A landscape with many peaks, sampled at points; each row gives a point and its height.
A climber steps from a point to the highest of its 2 nearest points, and stops where none of them is higher. Distance is the straight distance between rows; heights are no part of it.
j_233 h=40.7: [126 118 103 132 125  80 102 119 120 127 130 128 101 131 141  71 144 148
 228 155]
j_163 h=43.9: [156 163 144 130 121 168 102 142 100 175 142 145 145 117 161 127 119 213
 125 112]
j_455 h=42.7: [125 146 136 110 117  47 140 121 181 134  95 128 118 109 138  84 170 146
 170 134]
j_743 h=29.0: [148 117 126 176 150 155 152 134  74  88 173 182  93 143 112 114  66  95
 135 162]
j_109 h=25.1: [117  84 145 110 128 104 135  97 180  98 152 132  93 205 110 187  97  73
 114 129]
j_556 h=8.2: [ 84 127  98 101 120  76 145 107 178  69 121 130 122 121  96 109 135  92
 144 155]
j_623 h=44.5: [125 119 128 154 119  95  98 124 102 128 138 139 112 188 138  75 129 145
 208 158]
j_146 h=9.2: [ 83 136  88  75 126  83 160 103 205  71 121 129 123 106 109 145 142 106
 112 127]
j_766 h=19.2: [119  79  91 130 157 149 109 125  85 129 104  54 152 106 115 114 180 107
 144 134]
j_247 h=59.7: [ 87 153 133 116 105  65 123  99 148  94 114 113 137 165 108  56  96  94
 127 156]
j_741 h=51.0: [152  73  89 148 178 172 134 164 139 116 122 159 106  80 123 180 181 128
 152  89]
j_390 h=10.2: [ 94 132 104  70 111  71 154 109 217  97 132 134 117 131 131 153 153 146
 118 111]
j_880 h=56.0: [135 166 197 102 107 169 115 129 102 180 142 113 165 183 148 130  74 148
  79 137]
j_597 h=43.2: [ 73 152 105 104 124 135 155 126 169  76 122 117 145  88  98 134 112 101
  69 132]
j_709 h=67.4: [193 104 158 166 109 112 122 142 148 178 104 141 124  98 165 164 171 155
 143  84]
j_809 h=47.2: [165  81  98 168 176 187 117 170  99 128 142 164 114  79 144 170 154 138
 164 104]
j_138 h=59.8: [162 107 110 147 126  87 155 133 172 130 106 163  96 102 131 155 189 133
 176  93]
j_314 h=43.1: [132 171 120 136 118 137 126 157 101 138 149 187 108 118 158  82  78 214
 160 133]
j_218 h=46.5: [157 142 134 127 121 159  94 152  82 170 145 144 125 151 170 124 112 211
 181 123]
j_976 h=28.6: [112  85 127 139 134  89 133 103 191  79 148 144 111 182  99 151 122  66
 127 130]
j_986 h=3.1: [107 151 156 127 102 126 139 111 130  86 126 142 145 139 116  67  63 101
  81 157]
j_819 h=55.6: [103 158 136 105 103  78 133 106 131 116  99  92 150 116 106  48 127 111
 110 155]
j_844 h=74.3: [165 116 140 133 117  99 124 138 182 174 102 133 131 138 158 172 165 136
 144  85]
j_272 h=61.4: [179 129 142 147 119 114 126 141 157 174 108 163 115 110 165 134 145 184
 167  95]
j_759 h=35.4: [116 127 126 156 153 147 154 135 101  94 115 159 120  75 103 110 116  97
 129 145]
j_756 h=39.4: [116 179 129 103 115 119 126 158  99 145 136 156  94 153 157  84  89 241
 171 114]
j_434 h=50.8: [ 77 132  83  92 156 145 119 126 135 100 147 133 137 135 123 163 116 134
 119 142]
j_679 h=60.5: [138  98 144 115 128 136 102 115 161 176 143  76 142 195 137 204 164 109
 128 108]
j_503 h=14.4: [107  87  90 133 134 104 101 112 104 127 150 102 113 179 111 123 153 112
 212 147]
j_458 h=42.3: [158 139 115 137 123 163 143 145 138 154 130 186 116  63 147 179 144 174
 120  73]
j_654 h=41.9: [122 154 119 120 119 146 112 147 134 160 147 151 136 144 149 148 117 186
 131  96]
j_565 h=22.4: [161 119 149 189 147 170 133 147  45 131 148 149 123 123 122 112  85 111
 119 154]
j_27 h=7.3: [ 78 162  98  92 127  94 135 116 135  82 130 123 139 126 111 108 111 118
 137 160]
j_101 h=39.3: [125 141  88  90 146 185  94 137  72 150 127  86 141  97 142 152 142 173
 110 115]
j_804 h=37.6: [144 105 130 164 157 133 105 123 119 111 169 180  88 180 134 156 106 135
 220 133]
j_223 h=17.3: [ 93 104  79 123 160  80 128 124 120  96 131 112 118 108 109 106 166 108
 185 160]
j_266 h=58.6: [124 164 181 114 110 146 125 118 118 150 133 107 181 141 130 123  93 130
  57 137]
j_887 h=50.9: [ 94 113 118 106 135 150 111 112  79 135 154  46 156 177 104 125 122  89
  89 158]
j_618 h=53.9: [152 131 146 135 116 157 118 141 114 168  90  94 172  85 138 132 155 122
  88 115]
j_910 h=66.8: [152 118 124 139 120  81 139 132 181 153  82 125 107  88 157 160 189 137
 134 101]
j_530 h=39.2: [133 112 128 144 144 141 126 117 110 118 128 113 130 132 113 140 116  94
 104 135]
j_303 h=60.6: [ 74 149 148  99  91 112 126 105 134 117 126  92 166 165 101  93  94 103
  72 153]
j_521 h=49.6: [142  97 128 165 133  78 129 126 127 133  72 112 118  83 131  88 195 110
 192 148]
j_243 h=22.2: [115 114 156 100 135 133 130 120 187  84 164 153 110 202 135 191  65  86
  96 112]
j_516 h=11.1: [114 149 120  76 101  61 147 118 195 121 119 109 116 134 145 130 168 182
 132 108]
j_963 h=20.9: [153 105 121 179 159 162 121 136  51 136 135 107 128 119 105 102 122 115
 149 155]
j_23 h=61.0: [128 146 167 106 123 153 106 117 109 137 164 125 127 219 133 122  59 145
 113 151]
j_708 h=25.0: [164 110 146 157 162 179 129 140  55 115 183 156  99 149 122 136  57 113
 140 157]
j_589 h=4.8: [130 115 154 134 113 113 136  94 122 100 155 120 117 185  89 118  96  85
  82 156]
j_752 h=41.1: [119 120 105  95 133 180  82 126  65 157 143  84 147 145 132 160 144 142
 122 137]
j_605 h=42.9: [191  87 167 173 162 166 142 145  86 147 145 137 108 142 151 157 111  94
 124 133]
j_352 h=19.9: [133 104 100 146 156 163 104 140  78 141 114  88 132 114 125 105 149 127
 159 139]
j_999 h=52.7: [161 157 155 124 118 179 100 141  96 193  93 102 165  75 166 133 153 157
  69  93]
j_51 h=6.3: [ 82 134 111 120 130 135 116  95  72 111 142  77 139 149  91  75 121  99
 118 176]
j_444 h=40.0: [148 139 145 122 137 165 125 133 123 153 143 138 132 128 150 177 124 149
 115 104]
j_590 h=55.8: [106 147 143 111 112 138 117 107  92 122 143  63 163 166 100 112 101  89
  54 167]
j_298 h=45.9: [ 82 122  84 115 156 144 139 139 144  77 134 121 144  92 114 156 128  99
 101 128]
j_669 h=46.4: [125 170 124 145 135 161 128 140  85 134 155 162 138  93 148 105  94 181
 136 144]
j_491 h=12.0: [115 127 111  76 121  69 122 121 180 142 120 110 112 169 139 115 169 167
 180 121]
j_84 h=3.9: [123 133 171 139 109 118 144 101 112  71 149 141 112 190 101  81  54  96
  85 160]
j_441 h=69.0: [ 75 162 146  95  94  80 126 109 169  79 125 126 142 170 106  84  78 107
  79 148]
j_97 h=18.4: [104  82  78 123 170 112 115 137 111 100 110  75 127  96 113 111 176 106
 153 126]
j_127 h=37.2: [115 130 108 150 148 141 131 131  92 105 119 105 148  92 104 100 110  93
 109 150]
j_436 h=50.2: [154 177 149 137 135 201 110 141  64 173 131 157 148  76 145 125 112 165
  97 117]
j_144 h=56.8: [150 124 124 143 122 127 144 145 177 127  67 133 131  59 133 159 165 113
  88  85]
j_888 h=51.6: [146 177 152 110 106 179 112 136  91 169 120 132 173  69 167 108 121 174
  76 123]
j_907 h=13.0: [102 110 108 114 106  85 111 118 155 138 134 107 109 181 135 123 156 124
 195 136]
j_194 h=31.5: [ 80 177  97  68 141 126 151 140 134 117 154 172 109 116 150 109 103 206
 138 127]
j_611 h=42.2: [108 102 136 130 130 144 127 128 154 117 124 116 136 105 114 171 146  85
 109 113]
j_684 h=34.5: [124 128  92 113 150  93 147 128 105 111 126 136  84  64 130  95 194 169
 208 144]
j_472 h=52.2: [153 113 182 152 117 125 132 122 124 159 116  90 143 158 132 139 141  99
 108 123]
j_742 h=50.3: [157 117 128 158 130 138  84 155 104 180 149 165 105 164 154 127 144 189
 204 119]
j_20 h=38.8: [150 143 119 121 132 151 164 144 182 117 126 174 126  78 119 200 129 127
  90  84]
j_399 h=60.1: [149 101  89 125 147 132 145 137 153 134  97 120 126  64 148 170 178 125
 121  94]
j_329 h=67.3: [154  92 148 134 121 104  98 123 172 185 133 111 128 177 159 183 164 135
 151  99]
j_943 h=55.4: [160 117 144 158 112 109 110 136 144 163 132 154 119 153 169 118 134 161
 190 117]
j_837 h=35.1: [ 99 155 113  84 123 118 167 156 126 120 140 170  83 130 152  83  99 238
 160 101]
j_645 h=39.9: [119 111 110 120 144 144 142 141 191 113 124 139 138 102 132 210 139  90
  93  87]
j_488 h=39.7: [152 140 139 118 109 131 159 142 209 144 123 168 116  98 150 204 148 158
 107  62]
j_450 h=55.7: [138 113 151 121 134 138 101 125 131 171 121  82 148 155 143 165 156 112
 106 109]
j_961 h=40.4: [110 133 139 124 116 138 157 115 141 104  80  66 165  80  85  86 127  67
  35 146]
j_447 h=53.8: [145 154 192 111 119 185 110 129  80 159 175 112 138 186 146 124  39 136
  87 152]
j_367 h=37.4: [132 136  95  93 138  74 126 119 115 119 127 138  99 101 147  67 165 182
 200 156]
j_602 h=43.5: [120 129 111 153 141 130 110 134 124 123 163 166  94 160 139 128 124 154
 181 142]
j_670 h=40.5: [192 142 145 142  99 134 163 149 205 159  89 191 119  83 150 184 152 157
  92  55]
j_746 h=5.6: [107 112 132 137 114 108 126 100  84 121 148  90 135 192  90  94 114  87
 114 167]
j_311 h=38.7: [174 114 159 137 157 186 134 153 107 145 156 145 136 129 135 181 113 110
 116 106]
j_869 h=39.5: [129 142 143 134  95 117 168 132 160  97  65 104 151  62  92  95 131  76
  70 143]
j_273 h=73.8: [101 145 132  86 137 161 105 131 125 122 176 151 130 212 137 145  75 152
 134 133]
j_94 h=44.1: [164 134 114 145 151 185 136 161 111 144 124 162 115  69 130 159 144 145
 139 110]
j_578 h=38.3: [143 141 168 158  91 101 171 123 167 112  71 129 141  91 108 108 120  79
  99 131]
j_248 h=41.5: [ 82 132 121 126 123 141 158 119 150  90 100 101 158 112  73 110 113  67
  53 138]
j_940 h=48.6: [124 168 113 122 138 205 123 145  70 131 146 151 136  85 132 128 103 170
 114 121]
j_40 h=41.2: [190 151 146 131 117 145 142 140 159 170 103 166 125  74 162 177 165 176
 110  47]
j_474 h=48.2: [187  83 163 177 147 139 145 130  94 155 133  91 123 142 125 137 142  84
 107 122]
j_98 h=55.1: [148 133 123 123 118 131 119 137 133 152  70  95 145  70 129 147 182 134
  80  84]
j_289 h=32.9: [130 141 112 172 137 132 155 133  85  82 155 177 114  99 106  86  89  85
 149 159]
j_258 h=45.8: [144 112 130 130 114  57 127 117 149 150  68 105 116  97 158  94 196 147
 187 123]
j_414 h=56.9: [128 155 162 132 102 136 135 110 108 162  95  85 175 117 120 108 113 103
  57 132]
j_898 h=58.1: [116 153 157 127  95  82 112 107 129 148  97  84 165 128 122  90 140 109
  82 142]
j_532 h=32.1: [122 112 132 150 114  94 163 112 170  70 138 150 117 156  85 132 107  71
 107 146]
j_784 h=71.6: [100 130 144 127  99  76 128  93 158 104 141 143 121 187 116  85  97 112
 138 125]
j_881 h=45.1: [ 92 114 104 107 136 157 107 112  90 132 158 101 144 166 111 158 132 113
 119 154]
j_456 h=35.6: [130 111 165 158  98  87 169 122 177  92 101 155 111 133 101 118 112  63
  96 133]
j_7 h=49.1: [134 131 142 144 134 133  95 118 101 151 153 139 125 173 145 120 123 140
 182 151]
j_793 h=58.2: [104 124 150 127 103 113 102 123 142 117 169 140 116 188 120  98 100 122
 136 151]
j_838 h=54.3: [159 102 107 165 139  84 138 135 142 131  89 147 112  82 139 128 172 117
 190 119]
j_158 h=15.8: [111  97  88 163 144 109 118 116 113 115 128 133 100 135 108 110 138  87
 195 154]
j_118 h=55.5: [145  76 107 155 159 136 145 139 131 115 105 135 126  86 113 163 164 111
 131  98]
j_264 h=59.5: [ 90 138  91  94 151 161 113 142 131 106 187 149 134 171 128 157  96 165
 139 146]
j_433 h=6.8: [ 73 167  97  93 125 125 122 116  97 112 130 103 149 106  95  84 116 112
 117 175]

Call two points neighbours if one is among the 2 nearest of the other. Go from one point of each pair to the other, from neighbour to neighbour, staying as high as possible. Name the lowest point that can't be avoided.
j_784, j_266 | j_819
j_611, j_441 | j_20
j_898, j_399 | j_101
j_441, j_784 | j_247
j_898, j_266 | j_414

Where does a climber stop that starts at each point below?
j_455 | j_844
j_101 | j_399
j_243 | j_273
j_109 | j_273
j_444 | j_844
j_146 | j_611
j_223 | j_611
j_84 | j_611
j_837 | j_399
j_311 | j_844
